Each row is a point on a tangle of strands that fork, close into loops and nearly touch. The rows are in no order.
Points whose rows are less than 47.6 apart are linked; no others are. Some points are linked to none.
z706: [ 10  -5  -5  -7  -2 -16  -4   2  12   6  -7 -16   2   4 -16   8  -3  13
  14 -11  27]
z102: [-30 -18  -8   5  -5   8  -3   3   2  15 -13  -6   0  -3  17   0   8 -11
 -17  17 -13]
z355: [ -1   2 -27   1  -7  -3  -2  -6   0 -10  -5  -1 -20   3 -15   9  -2  -4
  22   0   3]
z849: [ -7 -23  -4  -8   1  -2  -9 -30 -16  20  12  16   6  15   2  12 -16  18
 -24 -14 -21]
z134: [ 10  16   3  -5  -6 -13   5 -14  -3  12 -17   3  16 -14 -15 -19   1   2
   1 -35   7]
z16: [ -2  -5 -18   7   3  -7  -3   7   5   8   1  -4  12   7   3  15 -21  12
 -16  29  25]
z238: [ -7 -24 -14  13 -10   5  16   5 -30  12  -5  -5 -17   4  -7  14 -15   7
  15  13 -19]
z802: [  3   3 -29 -11  12  -7 -15  -2  10  23   8  -9  11 -12   3 -13   4  10
 -23   5  34]
z372: [ 11  11 -13  19   1 -14  -9  24  12  -7  -3   2  -3  18 -11  13   1 -20
  16   9 -11]
z604: [ 19  -3   5  11   5  -5   0   6  -1  10   7 -31  -2 -16 -10  -7   7  10
  -5  -2  17]
z135: [ 12  -4  -6   3  10   9   4 -14 -31  -3  -7   1  -2  -9  -3   7 -21   6
   7   7 -14]
z861: [-10 -13  -7  -7  -2 -11  -7 -17  -4  12  16   8  17  -2   2   7   8  29
 -28  -9 -16]
z69: [ 19  -1   8   7 -11   6   2  27   3  11  -9   3 -12   3 -10   3  10  -5
  21  -9 -14]
z300: [  9 -10   2 -11  13   9  -3 -15 -24   8  -9  -7  16 -19  14   0 -16  11
  -8   0  -7]
z154: [-25  16  -4 -11   6  -5  -3 -15   2 -29  -5   5  -1   4  11   1  10 -16
  19  -8 -15]
z799: [  8  10  28 -15 -11   1   7  13  17 -10  14  11  -5  -6 -23  -1  -4   2
  12 -12  17]
z441: [-14 -15   6 -13   8   1 -11 -14   6 -10  15  17  10   3  -3  26  -8   5
 -16   5 -13]
z646: [ 22  -4  17  -7  -2  -4   9  25   1 -23  16  15  -4   2   0   9   2  -4
  30  -2  -5]
z549: [-25 -18   1 -12  -3  11   2 -10  -7 -18  14  -9 -27  18   9  14   7  13
  11   3  -7]
z333: [  0   2   7   2  -2  -9   6   2   8  -3 -16  14  21   8  -7   0  -6  -3
  -8  -8 -21]
z505: [ 15   1  10 -10   3   0   3   7  15   5 -14   1  29   6  -8  -4 -24  -1
  -2  -9  16]
z14: [ -1  26  -3  15  -1   0   1  -6  15  -4  -1   3 -10  -3   1 -23  -5 -11
 -12  -1  31]
z964: [  5  -3  -6   4  -6   6   7 -20 -26  -4  -8  10 -25   7  -8  -3   2  10
  15 -20 -17]
z592: [  1  14   7  14  11 -23  -6  11  24  16  12 -15  28  -4   1 -13   6  -4
 -22   4  12]
z304: [ -1  -1 -11  23  -1   5   1  26   8  13 -15   0  -7  18  -2   1 -11 -14
   8  14  -6]
z866: [ -5   8   5  23  -1   1  -6   6  12  10  -8  -9  -5  -8   2 -14  21 -28
 -12   0  -9]
z617: [  4  -8 -22   2  -7   8   0   5 -22   7 -10  10 -10  13  -6  17 -18  -7
  28   4 -29]
z456: [  3   6  -4   1   0   5  10   1  -1   2 -20   7  14   5 -10   8 -25  -6
  -2   2   0]
z230: [ -3  -1  -8  12   3   5   1  19 -11   2 -14 -15 -10  13  16 -10  -3 -15
  23  14   7]
z890: [ -8  -2 -30  10  -4  -2  -2  -3  -1   8 -21   0   8   5  -8   4 -22   2
  -3  12  12]
z254: [ -1  -4   0 -22   1  13  -8   1  12 -13  20  12 -22  -2  -4  14  13 -16
  27  -3 -18]
z75: [ 23  14  20   2  10 -20   3  23  24  13  15 -11  20   5 -24  -8 -12  -7
  17 -10  15]
z98: [  9 -19   0  10 -11  12   2   4 -21  13   6 -24  -6   3   8   4   1  26
 -18  24   7]
z380: [-12  10   7  16 -15 -10  10 -14   6 -21  14   6 -16   6   2  -1  22  13
 -14   9  10]
z489: [ -2 -10  16  13 -18   1   4  -6   9   9   0  22  -9   4 -14  -2  17   9
 -10 -22 -18]
z194: [  6   9  30  -7 -19   9  15  26  18  -3  12   1  -9 -11 -10 -16   4 -13
  26 -13   7]
z728: [ -5 -15 -14  -1 -13   4   2  -3 -19  12  -4  -5   3  10   8  10 -15  30
 -16  18  23]
z954: [-18 -25  10 -23   9   8  -9 -30  -8  -5  16  11   4  12  14  11 -15  11
 -15 -15 -13]
z586: [-17 -28   7   6 -13  20  -1  -1 -16  14 -13  -9  -7   3  16  -3  16   9
 -17  10 -18]
z158: [  0   9  -4  -9  14 -14  -5   1  21 -17   8  -3   7  -2 -13  11 -12 -11
   1   4  13]
z55: [ 14   6  11 -12  10  -5  -5  14   3 -18  12  -7  -7  -6   0  -3   0 -16
  29  -9   5]
z51: [  4  -4  26  -8 -17  10   4  23  15  -9  12  -1 -17  -1   3 -11  28 -10
  18  -4  -4]
z50: [-10   4  -1 -13   1  -1  -9 -15  13  -8   0  -4   4 -14   0   0   3   1
  -2  -7  15]
z508: [-13  -9   0  16   5  14  11  17  -2  -4  -7 -16 -24  24  17 -10  -7 -25
   7  28  16]
z292: [ 26  -7  -2  -1  -5  11   0  16 -10   7  -2  16 -10   2 -13  10 -12   2
  12   0 -20]
z260: [  2   3 -36 -18   1  -3 -14  -5  -8  16   6  11  18 -17   6  -9  16  16
 -28  -1  15]
z878: [ -1  -4   1   0  -2  13  -7   3  -1  35 -29  -3  14 -11  -5  -4   5   0
 -17  -9 -14]
z308: [ -4 -12  -4 -17  -1   0  -6 -10   7   6  -1  -8   6   4  -7  15  -7  15
   3  -9   8]
z958: [-22  -7 -14   6   6 -11  -3   6  -3 -11   2   0   1   7  14  17   0 -10
  25  13 -22]
z195: [-28 -14  -8  -7   0  -1  -1 -15  -8 -20   8   4 -15  22  13  23  -7   0
  25   0 -22]
z240: [ -3   6   5  15   4  -5  -5   9  24   1  15   5  -6  -7  -8   7  16 -21
  -5   3 -11]
z746: [  7  -5 -12  -6   5  -2  -9   3   2  17 -20 -25   0   4  -2 -10  -7  -4
  21 -15  21]
z255: [ -9   4   2  14   0  -8  -4   9  11  12   1  -4  25   4  10  -1  13   5
 -28  12   3]
z720: [  4 -10  -5   2   2  25   7  -8 -39   0   2 -15 -21 -16  11   3 -14   4
   5  18  -4]
z679: [ 20  18  13  14  16 -12   9  18  20   6  12  -2  12   6 -16 -12 -12 -27
   0   2  14]
z349: [  6  13   9  -6  11 -17   7   4   1 -21  -4  -8  15   3   2  -2   4 -16
  26 -20  -6]
z721: [  2   6  -4  -4  -5 -10   4 -21  -4 -16  19   5  -3  -4   4  -2  16  31
 -16   4  21]
z105: [  0  16   5  -9  10 -13  -6  -2  22  18  13  -8  24 -14   1 -30  -4 -12
 -20  -7  24]
z857: [ -4  -5  -3   3 -10   4  -6   5   2  11  -5  -4   9  -7  16 -15  25  12
 -29   5  17]
z627: [  3   3   5   9 -16   7   5 -12  -7  -7  -8  28 -17   2 -16   8  -3   9
  -7 -13 -13]
z383: [ 19   6  -9  16   6  -2   0  -5   0   6   8 -11  -3 -18 -16  -1  -5  12
 -24  15  19]
z798: [-10 -13   9  -5   4   5  -7   7  11 -11  14   4 -11  -7  -2  24   7  -6
  -9  12 -11]
z693: [ -1  -1  -1  -3  13   6  -4   0 -15  19 -20  -7  28  -9  13   0  -3   2
 -13   0 -22]
z461: [  6  10  30 -11  -5  -6  16   9  19  -4  -2   5  19   1  -9 -15 -13   4
   3 -21  29]
z228: [  4  15   2   2  -5   6  -2   1   2   3   0  -1   2  -5  12 -23   4  10
 -21   0  31]
z598: [-12   4 -14   1  14 -23   1 -17 -16 -19  -1   2   6   6   3   6   2  -4
  12   0 -24]
z97: [  9  -7   4  -3  -2   6   4  -5 -16   5 -22 -16   0  -4  -3 -14  -1  16
  14 -16  16]
z234: [ -6   9  -1  13   8   9  -1  -1  15  -6  -6 -11 -18  14  14 -18  -2 -20
  -9  20  27]
z174: [-12 -21   5  -8  -3  21   6 -18 -30   2  -2 -10 -17  -6  10  -3  -2   7
 -11   7  -8]
z988: [ -4  16  -2  -4   4   6   3 -10  -6 -25   1  15 -16  -4  15  -4  13 -17
  17   8 -17]
z313: [ 11  20 -10   5   9  -1  -7  24   5  -7   2  10   9   7   7   2 -11 -27
  24  17 -18]
z872: [  7  -4 -14  -8   8   6  -6 -28 -34  -4  -8  -1 -16 -13  -5   3  -1  -3
  14 -13 -17]
z829: [ 21   8  -6  -2  16   4  -8  18  12   3   4 -12 -17  -4  -2 -13  -6 -25
  25   5  10]
z343: [-21  -5  11 -27  -5   5   2  -4  12 -23  19  -2 -26   5   6   9  23  -2
  18  -8  -2]
z694: [  1 -16 -11  15   1   2   3   6 -15  18  -5 -13  -7   1  -6  14  -3  17
  -9   8 -12]
z172: [ -8   7  -1  -4   2  12  -8 -14  -3 -12   0  20  -7 -18   4  -1   6 -18
  -4   4 -28]
z64: [ -6  10   9   7   2 -23   7   8   6  -6 -11  -4  26   6  -1  -4   6   4
   8 -14   4]
z944: [-13 -16 -30 -17  -4  -4 -16 -11 -15  14  14  15   7   1  15   3  10  30
 -32   5   1]
z101: [  2   4  16  12 -11  -6   7  17  17  10  -8  14   5   9 -10   3  12   0
   2 -15 -20]
z762: [  0   3   2 -12  -3  12  -5  21   3  -9 -10  17   0  15  15   6 -15 -27
  29   7 -14]
z569: [  3   4  -9 -10  -3  -7  -2 -24  -2  -3  19  20  14  -7  -5   5   0  28
 -32  -2   3]
z17: [ 20  11  20   2  -7  -2  11 -11  -9   9 -10  -7  12 -13  -3 -19   7  17
  -4 -22  16]
z884: [ 15  27  14  11   3   1   8   0  16 -10  -4  10  13   3  -6 -16 -11 -14
 -13   0  12]
z953: [-18   0  20   7  -2  -4   5  -7  -2 -18   5  -2 -11  -1  18  -2  25   4
  -8   5  -5]
z171: [ -3   4  14  -6 -15  17   9  -4   5 -14  -4   5 -19   7  -1  -4   4   5
   8   3  11]
z995: [ 16   7  -1   1  18 -21   1   0   4  -6  12 -10  17 -13 -14  13  -8   9
 -11   8  15]
z647: [-11  12  13  13   1  -2   5 -14   3 -11   6   9   7 -20  11  -3  20  -6
 -18  -2 -20]

A piece is all that can be reached along the links. How many separate loops has the piece of each point below (a circle has one, a figure eight two, a Y none), and how many tips (points with one link)?
z799 -> loops 1, tips 5
z172 -> loops 0, tips 3
z134 -> loops 0, tips 2
z884 -> loops 0, tips 3

A tip is a point with one link. Name the tips that can be reached along the links from each point below, in the order of the rows.
z304 -> z75, z105, z762
z798 -> z802, z866, z254
z174 -> z102, z646, z51, z878, z829
z383 -> z134, z604
